Points, in no order, along strands that fork and pass close to each other.
(in the rows, 128 means zero)
Points whose rows are less than 194 apart are linked; no others are. Some points are linked to none.
gulir: 155  124  133  129  90  115  170  109  159  111  180  122  103  108  122  163  113  123  150  129  65  154  65  141  162  139  142  99  124  124  77  144  184  108  115  161  109  140  125  147  146  92  168  123  123  93  172  85  147  133  179  187  152  140  99  123  101  162  158  88  149  81  135
gopu: 115  145  96  124  118  169  122  159  149  124  164  97  66  104  89  110  98  147  158  148  152  128  128  151  148  159  142  124  136  117  156  154  108  105  128  114  143  120  92  112  124  146  93  143  111  103  120  101  159  143  168  159  115  128  91  114  101  187  174  78  123  126  126
memig: 127  139  129  137  121  147  118  146  130  74  143  117  126  106  133  139  171  94  154  157  95  163  129  96  80  146  118  132  152  155  144  135  187  154  121  126  117  177  181  129  155  102  157  137  94  138  135  134  130  131  143  175  127  147  152  129  112  135  96  114  186  121  171
Kup: 117  118  93  126  93  143  111  129  193  116  152  123  101  176  135  89  145  154  114  100  126  77  92  132  125  125  105  145  148  120  136  127  157  131  130  164  95  93  118  173  79  134  160  117  131  119  148  125  123  102  94  126  108  107  128  119  104  152  114  152  133  154  162
miz: 123  143  130  154  93  138  201  129  114  107  128  140  94  174  135  112  109  150  117  101  65  72  104  122  179  108  145  117  90  133  65  101  142  111  85  123  138  116  120  162  159  88  161  133  107  101  144  161  103  137  159  134  118  140  63  145  101  138  154  82  186  130  101
miza: 193  132  156  121  140  90  156  109  117  131  122  115  177  121  118  132  164  152  116  111  86  98  92  111  125  136  111  135  110  131  144  83  100  137  165  165  108  151  104  139  118  105  128  134  163  134  173  128  136  100  118  168  159  72  116  124  151  86  117  154  123  96  147
fenok: 124  117  120  146  150  146  132  89  78  154  98  99  100  53  107  126  108  150  108  105  175  120  143  101  85  113  148  114  115  97  132  169  90  142  131  131  108  122  65  115  95  83  116  126  155  111  141  99  133  147  123  105  115  169  150  95  166  138  119  129  88  146  87
riz: 119  138  104  142  141  119  112  125  117  82  134  118  164  107  154  175  180  91  140  142  86  212  146  77  68  144  162  124  147  134  141  134  167  163  109  141  136  188  173  129  124  89  176  118  97  160  157  118  149  154  124  131  155  129  182  105  126  113  84  146  146  131  148
kulip: 94  140  118  142  122  172  84  140  110  124  102  94  104  199  78  80  173  158  150  153  176  54  113  160  146  117  114  118  159  130  179  85  64  159  139  124  114  96  107  166  101  163  114  124  111  151  121  114  161  116  129  108  96  134  91  143  135  137  163  152  86  156  110
rikup: 144  131  152  124  168  129  121  133  142  111  117  128  105  86  63  80  136  116  118  157  135  133  55  51  102  116  106  117  145  143  97  119  174  134  101  153  124  141  130  99  105  110  131  120  164  119  135  148  111  124  137  189  150  189  151  148  150  143  118  84  172  146  147
masu: 121  130  156  140  137  86  96  168  119  135  165  140  186  137  165  132  148  121  99  137  80  164  148  46  140  124  169  135  97  176  141  100  112  153  94  99  163  141  161  132  127  149  121  123  139  157  120  104  149  152  151  106  146  89  102  76  116  120  87  89  134  137  131
Nug: 118  96  83  117  74  156  112  106  136  138  166  124  128  162  131  103  116  158  172  98  160  78  150  188  185  144  128  144  133  132  166  111  84  111  146  133  137  65  72  160  87  125  143  126  94  132  146  105  140  152  102  77  113  125  126  128  113  167  154  123  77  130  108
tuves: 118  126  152  114  159  115  99  114  173  160  95  152  137  128  123  128  137  121  78  138  126  142  90  149  72  124  111  134  151  133  141  140  165  105  113  147  102  117  185  121  96  166  138  125  175  155  129  150  143  77  87  133  119  131  190  158  147  100  92  213  160  150  163
Toso: 126  162  150  134  154  176  103  169  116  122  125  97  120  125  92  98  167  134  137  156  159  103  126  100  87  142  89  127  166  161  197  106  106  148  141  97  141  147  148  118  116  141  126  160  129  124  102  135  154  129  138  148  129  123  147  122  127  122  90  107  153  142  140
Zadon: 115  176  150  100  99  224  128  157  111  101  131  122  131  164  138  126  136  93  170  127  104  117  142  139  120  155  146  119  101  177  176  104  106  118  91  95  168  173  157  128  136  80  163  121  122  100  122  131  152  187  180  143  129  137  82  116  67  141  155  58  169  121  107
muba: 123  127  181  120  121  118  137  109  124  112  126  164  114  180  160  152  90  66  144  152  117  151  84  139  140  94  154  127  106  140  62  109  168  117  107  117  79  143  184  152  159  155  117  103  122  129  103  160  136  122  160  142  136  137  123  136  101  124  154  139  174  125  166
kan: 112  156  125  103  119  219  123  172  150  110  120  106  84  145  100  102  113  121  153  153  141  107  162  160  131  166  137  116  124  143  162  122  109  95  112  101  169  143  131  123  125  129  101  162  95  100  106  127  150  173  168  143  98  143  69  118  71  157  163  48  146  126  108
Naso: 155  130  110  142  108  100  120  145  135  103  146  130  148  120  154  193  123  122  185  155  121  189  178  153  144  176  149  132  102  104  131  168  127  127  115  124  151  156  118  85  180  139  105  128  93  144  117  110  116  112  147  143  130  101  149  143  154  133  135  163  110  115  153
tenem: 127  112  152  143  153  131  157  95  126  142  84  123  112  130  148  133  124  125  129  138  100  170  177  120  73  120  159  125  99  127  87  164  128  154  85  129  109  153  126  81  106  56  161  129  109  107  167  120  132  158  130  111  114  163  196  101  147  116  106  111  150  160  95
rarig: 110  119  139  141  135  144  104  116  72  128  76  109  130  167  109  106  177  161  127  161  155  67  161  142  173  90  126  146  140  132  156  73  42  141  164  92  124  122  127  185  116  168  74  138  110  166  114  127  169  149  133  94  106  121  96  128  166  120  136  133  79  111  82
nid: 138  115  107  133  82  115  128  118  143  141  113  128  139  135  156  179  127  126  177  127  89  179  160  150  111  171  143  125  122  104  120  184  140  138  104  133  124  162  123  94  163  130  175  136  109  146  148  111  138  105  140  108  106  126  192  133  153  132  140  173  148  141  151
mub: 122  106  104  107  69  140  145  125  120  143  185  133  138  142  156  130  117  151  180  130  127  98  154  166  200  166  156  133  96  148  137  122  65  91  117  99  152  96  92  168  112  131  146  116  97  117  154  103  127  170  158  106  98  115  102  111  104  167  180  93  100  117  121
Bavik: 94  100  122  127  135  102  161  94  140  135  123  170  139  168  145  143  110  139  150  136  154  129  88  195  145  126  125  145  114  82  50  154  199  135  146  157  90  112  134  149  170  152  134  94  133  113  123  151  95  71  126  104  102  131  160  122  115  135  139  186  145  131  139
mefe: 166  132  120  148  139  140  157  113  41  119  60  106  93  114  90  115  101  158  123  107  175  74  139  128  118  96  101  118  120  123  164  115  94  130  144  121  123  140  102  160  120  81  95  107  133  104  145  141  137  153  130  154  121  164  79  146  131  139  147  123  119  127  85
geguv: 120  147  164  130  154  175  118  148  87  114  87  92  91  145  123  131  168  141  131  173  127  110  164  102  91  128  127  133  112  157  167  110  115  139  123  76  131  182  160  142  152  129  119  168  97  119  118  125  162  145  172  140  93  139  143  107  121  117  100  95  167  128  125
nufa: 114  127  166  155  145  146  123  130  64  113  60  108  74  176  147  118  145  140  127  144  124  78  157  71  125  68  136  125  97  165  133  102  79  152  92  72  113  166  134  157  143  132  120  120  99  140  120  137  177  143  155  107  100  141  103  111  135  144  139  117  163  149  104
nozir: 109  154  100  142  111  99  98  145  159  139  191  143  111  112  93  149  72  140  140  123  132  155  80  125  153  166  160  125  108  131  99  155  161  99  109  140  150  111  136  121  134  167  121  89  188  127  106  115  122  96  164  172  173  140  86  147  114  165  161  120  137  117  162
loto: 127  112  122  137  143  117  97  146  125  162  118  152  143  150  113  92  81  128  77  113  144  155  125  83  160  84  147  116  113  139  135  116  123  130  91  116  134  83  127  107  58  159  131  89  167  115  94  141  130  130  103  108  135  157  115  127  129  133  115  133  138  168  144
Tozaf: 145  119  123  137  112  123  113  125  117  130  68  146  102  160  107  96  104  112  90  126  199  81  141  138  112  60  75  133  171  118  133  112  163  131  165  131  89  105  165  167  119  159  113  116  125  140  125  165  127  118  87  134  122  128  132  170  128  130  104  171  126  134  123
Dorat: 119  140  102  126  178  151  68  133  140  165  105  127  110  74  59  117  154  169  72  99  167  87  93  92  86  129  93  90  167  111  166  143  118  110  125  179  135  107  108  102  73  119  139  151  167  138  100  98  107  126  98  128  152  131  149  136  161  115  116  171  86  142  133
funot: 116  151  127  114  71  159  139  133  108  132  164  145  142  166  171  139  117  130  176  140  112  130  152  169  157  150  146  126  79  173  157  116  66  110  106  72  163  134  129  139  127  105  136  86  117  121  125  125  151  174  175  130  108  126  105  111  107  142  165  101  135  141  116
pem: 179  127  165  121  185  93  150  98  114  141  124  141  167  108  129  159  164  125  93  120  110  110  78  137  118  122  107  129  127  105  125  92  129  126  121  185  98  140  133  133  119  129  111  127  173  150  133  135  120  86  98  153  167  74  142  153  149  57  123  203  117  114  159
Luf: 112  112  129  122  81  142  84  168  152  141  74  146  129  182  139  88  69  90  89  123  167  120  168  134  134  71  101  147  154  155  128  128  168  141  155  102  124  98  161  121  120  167  120  136  106  149  89  169  140  119  85  83  103  159  144  167  100  134  95  126  144  150  117
kobel: 134  112  152  109  120  104  140  111  148  136  104  145  172  160  156  169  117  107  163  147  115  163  113  190  104  155  127  141  134  94  90  152  172  141  126  156  102  158  155  108  160  144  145  113  126  138  145  151  132  73  126  106  99  121  202  138  143  102  128  203  151  137  151
sumu: 108  138  103  115  166  177  97  117  153  135  147  65  43  70  77  97  106  149  134  157  169  119  94  114  110  141  119  107  151  92  172  147  90  126  140  134  118  115  80  105  105  155  103  164  130  109  135  63  170  144  156  142  125  128  124  96  114  173  165  104  84  120  121
nokug: 85  139  137  117  189  95  103  128  169  131  129  147  130  67  109  130  125  115  127  124  98  201  168  48  64  127  131  125  146  162  129  158  147  133  126  137  161  104  158  82  116  118  135  150  137  124  120  140  88  164  104  134  166  136  182  131  152  120  85  87  115  147  131
Vef: 111  153  134  151  173  102  91  107  132  106  144  104  129  49  91  141  168  133  129  111  90  153  116  36  78  129  144  117  154  137  132  152  116  157  125  139  133  128  128  103  116  90  139  146  160  133  129  107  96  158  119  143  193  104  167  84  156  125  103  111  100  131  128
nunoz: 114  113  117  127  96  76  123  183  147  143  160  146  174  152  182  124  127  103  138  136  120  139  199  140  143  149  121  157  116  142  128  136  136  138  135  112  178  119  133  93  173  168  123  159  100  169  108  149  98  100  89  77  100  97  147  133  131  103  98  132  124  135  122
zeva: 118  152  130  132  154  164  79  152  144  142  123  115  113  109  83  91  154  140  110  149  169  90  100  98  68  131  81  114  169  136  189  118  116  131  132  137  136  124  123  104  95  140  141  142  156  136  110  129  129  111  100  141  137  116  166  140  151  119  87  160  134  157  151
fenu: 140  114  123  152  129  95  166  106  143  110  175  98  89  58  130  154  142  139  146  108  93  151  85  119  160  122  138  107  134  104  82  160  182  140  136  160  117  125  74  127  164  100  135  141  134  105  147  75  116  110  151  164  166  132  99  134  138  160  147  97  134  78  130
lesa: 106  133  135  85  95  179  120  123  182  93  121  146  127  188  136  82  117  118  126  114  121  95  85  148  105  103  107  150  132  150  127  119  180  140  140  148  86  117  173  182  95  147  176  106  142  113  142  182  133  105  126  134  99  137  126  124  94  134  136  147  186  166  162
Gogov: 141  92  103  153  130  110  136  106  102  167  101  177  168  112  126  141  140  120  71  89  190  108  146  166  136  114  104  127  139  80  124  119  149  136  126  181  111  106  107  129  138  136  97  106  146  141  105  112  109  100  62  97  121  121  125  168  154  97  131  208  82  116  126
vitib: 107  79  93  139  111  111  157  128  167  126  135  146  119  161  128  112  120  134  102  116  155  106  137  158  134  124  115  156  127  97  79  144  199  121  143  153  95  104  136  163  130  175  145  112  100  112  129  139  100  94  99  106  89  124  153  134  115  137  123  157  126  131  173
zoda: 152  91  128  104  114  125  114  142  109  147  133  133  132  174  157  135  129  127  105  136  126  116  188  134  167  118  125  154  97  144  148  110  116  114  136  92  122  140  145  155  128  170  124  123  99  117  131  121  162  142  127  105  102  105  130  126  125  122  116  119  133  113  145
kozur: 139  131  125  106  91  154  143  124  161  104  167  121  123  135  125  155  134  104  130  136  74  151  94  125  113  154  128  131  137  139  110  139  197  107  113  146  102  165  177  155  130  109  172  121  101  106  157  125  145  156  161  179  114  136  119  111  100  153  132  92  181  114  183
Zud: 117  149  138  159  138  77  138  86  148  88  159  107  125  57  108  145  142  124  134  118  47  169  80  57  122  123  155  94  154  120  97  148  155  165  118  157  135  138  113  112  134  78  156  137  145  131  152  100  116  145  133  165  208  136  118  87  139  138  129  85  114  111  117
Nusi: 115  92  137  105  126  164  145  124  155  119  147  68  119  127  123  100  206  150  124  153  103  94  175  119  137  151  123  156  131  128  154  115  89  128  156  96  119  160  129  167  114  138  132  174  102  110  172  89  170  176  144  96  86  91  151  73  131  131  111  76  97  113  118
gaka: 117  93  123  140  160  81  102  129  134  141  179  128  183  102  130  145  152  172  93  99  81  142  181  53  146  154  170  125  93  137  132  124  96  126  98  125  179  126  142  128  104  149  116  130  149  148  138  89  116  143  129  87  162  79  128  71  150  127  112  109  63  147  122
sodof: 158  110  102  94  98  112  198  142  141  130  164  116  196  125  186  125  120  92  165  105  132  134  163  195  184  158  124  146  120  95  115  158  125  97  153  105  145  136  87  90  157  117  141  144  106  111  151  143  85  128  109  95  113  91  137  147  135  112  142  115  85  120  104
vinu: 139  70  110  155  134  107  159  131  139  120  139  93  81  104  116  101  168  165  107  107  118  76  128  78  125  127  110  132  140  97  124  127  132  142  123  144  107  120  82  169  133  134  138  143  95  108  160  95  121  128  119  144  106  114  139  110  152  152  114  103  126  106  147
mas: 152  144  154  143  112  100  128  113  101  117  115  103  169  147  102  135  153  174  129  135  97  75  93  89  153  145  138  124  113  157  169  74  58  151  165  132  128  147  92  132  144  119  121  128  146  140  162  116  162  109  156  165  141  89  85  108  136  125  137  132  121  108  129
bele: 111  125  114  117  186  118  102  103  130  154  132  172  102  94  52  131  118  140  121  115  175  163  52  137  108  126  122  109  155  110  90  141  181  119  126  178  123  104  138  112  121  146  121  104  195  143  94  139  101  79  116  153  141  189  151  156  162  136  143  166  135  126  145
mir: 162  130  133  102  125  150  218  110  118  82  114  117  146  153  165  147  139  116  183  126  101  130  122  209  142  122  119  110  120  87  67  140  153  97  140  118  104  148  125  115  163  68  143  127  65  83  160  164  109  137  146  124  109  136  121  144  135  108  154  127  130  109  107
mifip: 149  121  120  121  140  118  96  105  112  187  105  171  156  127  130  138  112  126  74  107  156  138  134  156  143  99  120  125  124  121  156  109  110  121  124  143  99  88  128  109  78  149  118  92  173  139  100  127  135  116  80  102  130  134  125  148  135  93  115  185  98  138  127
zokes: 109  137  133  95  93  171  122  136  140  123  152  103  152  165  133  103  201  124  166  137  116  117  145  135  128  170  128  154  151  157  192  100  86  150  159  94  143  146  157  163  114  130  149  163  110  130  139  119  151  167  157  106  81  102  112  69  107  134  120  82  125  124  117
biga: 135  164  169  141  105  112  84  129  125  119  120  136  153  169  103  110  131  134  132  138  117  65  79  117  158  138  125  134  116  168  170  83  79  145  160  123  132  119  110  147  148  162  123  124  149  139  126  124  168  85  154  171  161  104  64  131  108  139  165  123  137  112  131
zuzek: 146  179  153  80  107  154  159  139  134  83  86  126  124  187  187  111  131  72  142  118  98  104  147  161  105  112  81  136  111  145  136  116  156  121  169  101  140  132  179  153  166  97  143  151  111  122  114  215  110  135  131  112  114  135  106  153  106  122  113  116  174  128  106
nus: 135  105  95  100  65  146  96  164  174  175  117  107  119  137  130  88  75  154  118  143  139  139  176  141  150  152  118  140  153  141  151  150  97  135  157  109  162  113  96  100  102  148  121  173  98  139  130  98  149  156  102  73  85  158  154  102  111  143  110  83  98  130  77
Kemid: 120  132  119  134  90  150  175  130  137  139  141  168  99  168  140  105  60  130  100  118  115  106  113  145  183  124  157  119  103  132  85  117  165  75  66  110  133  96  131  156  100  115  161  138  108  82  124  162  91  169  141  110  103  153  92  146  74  138  140  82  162  150  110
fami: 88  143  129  118  163  89  99  148  163  139  152  166  159  116  137  142  138  96  124  120  98  202  140  77  88  137  136  133  146  163  131  134  146  143  105  128  155  104  194  91  120  149  152  128  138  148  104  159  99  131  97  128  144  130  151  133  131  123  88  126  141  145  155
ses: 119  127  123  161  143  107  100  126  62  132  98  128  141  95  157  160  145  135  117  153  179  105  181  137  150  102  116  142  129  116  141  113  44  125  134  120  136  130  89  120  161  165  40  137  116  184  89  100  128  115  117  129  120  95  127  145  158  89  149  163  73  93  129
Pir: 125  108  160  134  137  119  96  98  130  151  62  159  116  142  106  119  109  102  102  144  179  90  98  181  105  88  103  136  150  117  111  134  175  122  157  155  75  130  158  155  131  166  112  111  158  155  122  148  122  76  83  137  115  124  161  168  117  124  110  213  137  148  143
dasi: 166  161  145  78  107  140  180  118  129  83  130  133  162  175  184  143  135  86  184  131  99  137  128  194  121  135  108  142  103  135  111  114  132  120  165  112  123  135  159  151  151  82  155  123  108  107  155  196  109  139  144  130  122  115  110  142  103  104  142  128  155  128  132
Bor: 145  110  113  152  130  121  189  110  85  114  126  106  117  122  157  148  131  139  158  125  121  128  143  156  143  114  154  106  98  108  89  143  118  131  114  125  115  154  85  125  162  60  117  101  86  103  151  129  115  134  131  139  120  154  105  141  147  116  148  120  128  123  109
niz: 121  57  85  163  106  102  176  114  72  151  93  180  163  108  134  132  110  117  113  96  214  132  168  150  143  103  111  137  130  69  97  136  170  150  137  152  108  108  120  128  161  148  99  104  107  132  139  106  129  96  91  87  101  154  132  164  164  117  149  177  113  115  120
Puvin: 152  153  176  114  143  128  91  131  79  144  67  128  118  146  201  130  122  83  110  134  148  129  177  120  112  61  110  139  150  148  129  124  77  140  165  72  125  161  134  125  163  149  90  161  116  161  105  155  148  130  125  110  127  127  130  154  143  100  112  117  139  132  92
Gek: 111  132  165  118  115  131  114  141  144  113  142  152  133  172  165  111  121  83  120  126  100  122  95  96  127  91  138  139  117  162  123  103  170  151  103  107  102  127  171  149  125  167  157  100  150  135  101  157  134  109  144  128  136  122  107  132  94  131  132  125  197  151  165
dufe: 151  139  131  166  157  106  125  140  89  101  115  107  134  104  132  162  153  136  159  152  140  152  173  134  117  138  123  136  114  116  143  140  93  137  158  125  151  160  105  94  172  125  83  148  102  151  108  120  110  114  121  140  131  101  158  143  164  91  113  163  106  112  148
sokas: 134  54  86  153  137  91  175  126  143  136  150  130  100  99  122  113  118  133  92  101  153  120  151  120  155  141  136  132  134  85  100  153  176  106  126  145  121  103  106  157  132  148  120  131  88  110  132  107  107  124  104  109  110  134  134  138  138  161  124  108  115  113  156
kizug: 127  129  137  155  155  157  129  101  102  142  102  83  81  100  117  128  118  147  127  128  124  124  150  98  80  119  167  129  98  123  117  172  105  132  97  119  111  145  95  99  115  73  138  122  137  93  146  102  132  158  142  127  121  163  174  90  142  147  115  113  130  171  98
sosev: 105  151  102  124  88  150  111  138  142  125  157  124  173  153  162  156  185  111  173  115  105  137  129  154  114  179  126  142  165  139  199  125  103  158  136  107  146  154  132  120  148  114  178  126  134  162  124  118  143  140  142  111  116  88  131  76  108  136  121  143  142  149  133
luzo: 107  160  162  116  94  183  135  146  117  126  128  156  111  166  148  157  86  59  150  158  117  157  134  148  120  115  162  106  74  172  99  131  181  107  76  104  132  162  190  107  161  122  136  109  103  117  85  141  131  144  169  151  118  157  97  165  88  146  153  99  196  121  153
veram: 138  131  158  142  177  88  170  123  117  78  142  136  141  125  142  130  154  105  145  154  78  190  113  97  110  114  155  113  120  128  57  97  161  146  104  166  127  146  158  112  134  78  121  117  88  116  143  148  109  141  123  157  171  158  138  123  130  87  108  106  144  130  138
Vud: 157  135  130  107  140  176  129  142  150  118  91  75  91  97  80  81  136  149  101  146  176  95  164  130  98  112  81  132  161  132  161  125  94  113  194  103  135  125  107  143  107  97  85  196  116  112  143  120  134  186  120  138  105  114  146  113  115  128  93  88  99  115  81
kapo: 119  121  99  124  95  163  123  135  147  119  127  107  99  200  115  81  146  163  142  107  148  55  111  130  147  119  112  134  143  132  169  92  106  149  142  120  113  91  100  180  95  132  146  115  111  134  141  127  138  133  116  108  103  126  104  119  118  156  145  135  114  153  122
Vovad: 126  104  91  106  91  171  83  139  150  166  124  115  139  155  104  92  108  165  150  146  154  124  181  180  168  157  118  149  142  132  179  106  60  120  170  117  162  104  96  130  63  151  125  154  101  135  145  84  162  162  116  75  88  156  150  112  118  137  126  104  56  127  70
pifa: 135  142  112  155  137  93  102  141  84  134  120  137  123  92  122  160  92  147  101  144  165  113  146  134  162  116  139  137  119  131  136  124  96  118  126  130  129  100  94  135  149  179  37  103  131  171  76  113  125  103  133  158  149  110  83  143  126  123  166  145  105  88  159
zurip: 120  121  102  109  98  100  169  161  163  141  193  139  181  138  197  110  124  105  131  116  103  141  163  162  156  163  126  150  121  119  99  160  144  113  129  114  147  122  134  100  145  150  162  151  103  130  140  162  82  124  95  74  107  94  142  127  131  124  111  113  113  133  121
nako: 124  140  121  108  138  158  102  109  171  106  163  78  40  72  107  108  108  124  158  135  114  123  66  100  96  134  99  97  172  95  158  151  137  126  139  138  101  145  126  100  104  136  156  132  162  112  153  82  162  133  146  171  153  129  139  99  117  179  146  94  133  124  144
Fuvaz: 101  148  102  133  120  132  96  133  136  118  160  111  175  117  157  180  186  106  136  125  82  201  154  99  89  175  143  128  156  122  172  148  116  158  124  109  157  171  153  123  132  108  163  129  125  159  141  111  143  167  136  117  150  95  158  74  124  128  93  117  111  124  118
dezo: 88  132  137  111  175  124  69  125  174  170  108  152  150  107  112  140  139  132  82  111  106  172  126  78  66  138  134  111  156  131  167  136  142  111  92  131  144  116  201  89  88  158  165  124  175  151  131  137  134  101  92  116  138  124  177  155  146  111  86  181  150  157  162
firu: 131  124  115  109  131  108  115  125  147  155  181  126  141  89  149  148  129  147  114  113  112  162  182  122  141  161  151  117  110  135  139  160  90  116  117  100  169  122  110  94  103  124  113  132  145  118  122  116  109  160  123  87  141  102  134  76  135  132  111  86  73  129  96
Pov: 110  125  156  145  140  109  113  145  146  130  104  165  135  164  125  71  112  127  91  115  118  123  88  61  153  64  144  118  120  147  104  103  144  151  87  122  109  99  129  133  81  158  161  102  178  138  102  145  130  111  117  125  147  125  109  136  125  132  133  139  184  171  146
kem: 161  131  159  140  138  116  122  138  87  123  84  108  141  135  175  160  152  111  146  159  135  142  168  135  96  108  105  145  131  126  146  112  102  136  165  98  130  175  130  95  171  135  117  164  118  156  122  138  141  110  99  121  123  88  188  152  162  64  89  172  136  123  134
tefa: 144  102  110  124  175  90  164  145  153  131  168  130  183  87  140  141  169  110  104  99  111  164  149  116  124  154  113  138  134  112  115  129  130  109  131  161  149  125  144  87  132  160  109  138  135  131  136  133  86  113  81  105  152  71  164  148  162  75  102  141  74  103  156
goru: 142  164  140  133  92  98  115  141  132  123  167  147  150  137  101  142  98  135  146  125  109  129  57  127  163  145  138  129  108  150  120  114  129  129  145  151  139  128  120  121  152  139  143  99  182  130  137  128  140  81  166  191  179  121  79  147  97  140  161  122  149  114  140
Disoz: 111  143  121  125  118  147  183  114  126  134  131  177  108  140  110  99  45  127  113  120  168  142  77  176  169  109  132  122  120  111  83  115  160  99  107  123  120  83  127  144  107  107  124  105  138  84  108  180  106  142  144  135  118  193  100  147  91  129  142  114  147  139  95
Zef: 138  109  160  144  203  90  124  94  103  161  102  171  134  99  89  162  166  141  90  117  145  122  47  149  106  118  106  118  140  99  93  127  173  117  115  206  109  116  134  140  139  119  107  115  195  171  110  107  104  67  102  142  148  143  146  155  158  87  134  225  123  122  142
papu: 163  111  108  132  129  135  171  104  73  150  108  121  121  69  120  131  102  145  112  105  185  125  143  151  126  115  120  123  122  96  132  137  107  134  145  131  112  120  79  135  121  72  91  112  133  101  143  118  122  145  113  123  120  161  97  132  147  137  136  121  104  114  88
foze: 169  155  142  107  132  88  141  125  122  109  149  144  150  129  125  153  89  122  162  131  131  119  97  177  183  134  129  159  91  125  107  104  129  117  178  139  116  113  115  155  171  138  94  117  150  115  128  152  102  101  141  173  173  96  55  163  90  122  160  149  126  94  146
mek: 153  131  102  106  126  114  192  131  114  115  174  142  181  112  155  145  89  112  151  116  157  144  120  211  182  153  133  152  111  91  105  131  136  94  163  120  132  105  94  122  154  119  108  130  116  99  130  163  75  121  115  127  142  111  84  159  119  106  141  136  95  98  110
buvu: 137  115  107  131  160  115  109  127  140  156  137  130  138  79  92  125  190  173  64  90  130  87  121  99  115  137  113  110  150  129  158  131  104  123  131  176  136  99  88  121  90  118  112  151  155  138  101  90  89  139  80  101  150  90  127  113  157  99  110  157  64  112  126
Gera: 140  161  157  59  98  153  109  164  149  134  44  131  122  172  177  93  88  76  107  116  134  118  175  153  115  91  71  144  127  159  143  130  151  135  182  93  142  120  186  151  149  140  122  162  114  139  108  191  143  125  124  95  101  156  124  177  84  125  111  117  172  101  88
ruve: 114  128  136  172  133  125  114  100  107  95  139  68  94  76  112  176  148  155  153  150  79  142  139  82  103  156  188  110  108  135  105  175  106  141  95  133  103  176  111  116  153  72  136  121  99  105  168  53  168  165  167  137  156  132  159  89  141  155  129  116  109  127  112
gebev: 130  147  158  158  119  109  198  123  122  83  141  143  142  163  140  134  120  133  145  137  49  141  69  112  160  102  162  104  112  126  33  86  163  129  92  149  136  142  135  129  162  71  142  123  100  112  156  163  118  115  166  163  156  161  84  128  112  102  133  107  174  130  113
Bol: 97  149  116  159  125  74  83  153  123  141  175  139  124  118  127  172  82  144  121  142  143  156  138  118  159  164  170  124  104  144  130  146  119  97  89  121  154  110  139  119  138  189  81  84  147  161  84  101  121  102  155  145  153  113  93  143  125  146  165  129  111  105  166
tadu: 123  128  114  124  155  121  158  110  120  146  153  177  117  117  89  128  79  143  120  112  182  164  45  149  152  124  140  123  145  102  41  131  181  112  133  153  135  78  113  134  120  120  116  105  185  102  94  144  104  94  143  140  138  211  108  131  130  139  159  139  146  122  110
ruvi: 133  118  165  177  164  122  127  128  53  125  65  114  78  135  118  112  102  137  111  143  158  99  125  88  118  70  133  118  115  139  130  114  94  145  112  108  108  142  110  140  136  136  95  109  126  129  119  145  145  122  141  154  125  157  110  145  148  130  139  121  155  148  128
memas: 115  145  118  101  140  147  110  106  164  146  144  138  103  84  104  136  72  105  152  119  133  197  96  137  94  147  133  87  155  95  120  177  136  117  106  125  147  129  131  54  87  112  163  107  167  102  128  147  128  126  140  137  162  171  151  124  158  156  149  112  123  149  113
Ren: 115  116  94  134  130  124  109  122  145  157  129  110  137  75  112  140  156  165  115  99  150  125  173  130  119  156  114  118  152  109  152  162  81  124  132  140  167  108  71  99  125  128  98  164  125  144  92  93  90  136  98  81  124  103  157  102  174  123  121  140  51  116  101

Follow the links from the first point to the second, and from the first to the third. Name the last point that the two ways share.
Bol; vinu; mub | vitib
vinu; mek; mifip | vitib
mifip; rarig; pifa | Kup
Naso; Gek; nus | Kup
tenem; Toso; Tozaf | papu
nunoz; bele; kapo | goru
lesa; Kemid; nunoz | goru
dufe; funot; nus | Nug
ruve; Toso; zuzek | papu

A fork is a point with three links. Follow the links from the first point to the second and name the forks in between, in order.
mifip; mek | Gek Kup vitib dufe goru
Bor; Ren | papu
buvu; ruve | papu kizug
Vovad; foze | Nug kapo Kup vitib dufe goru
kapo; mas | Kup vitib dufe goru

A fork is a point with three links, a tip a point with one. Leave the first point through the second and follow the links. Name the first fork or tip that comes.
geguv; Toso | masu
goru; biga | veram
dezo; tuves | papu
mir; dasi | Nusi
Kemid; Disoz | goru
nako; sumu | Nug
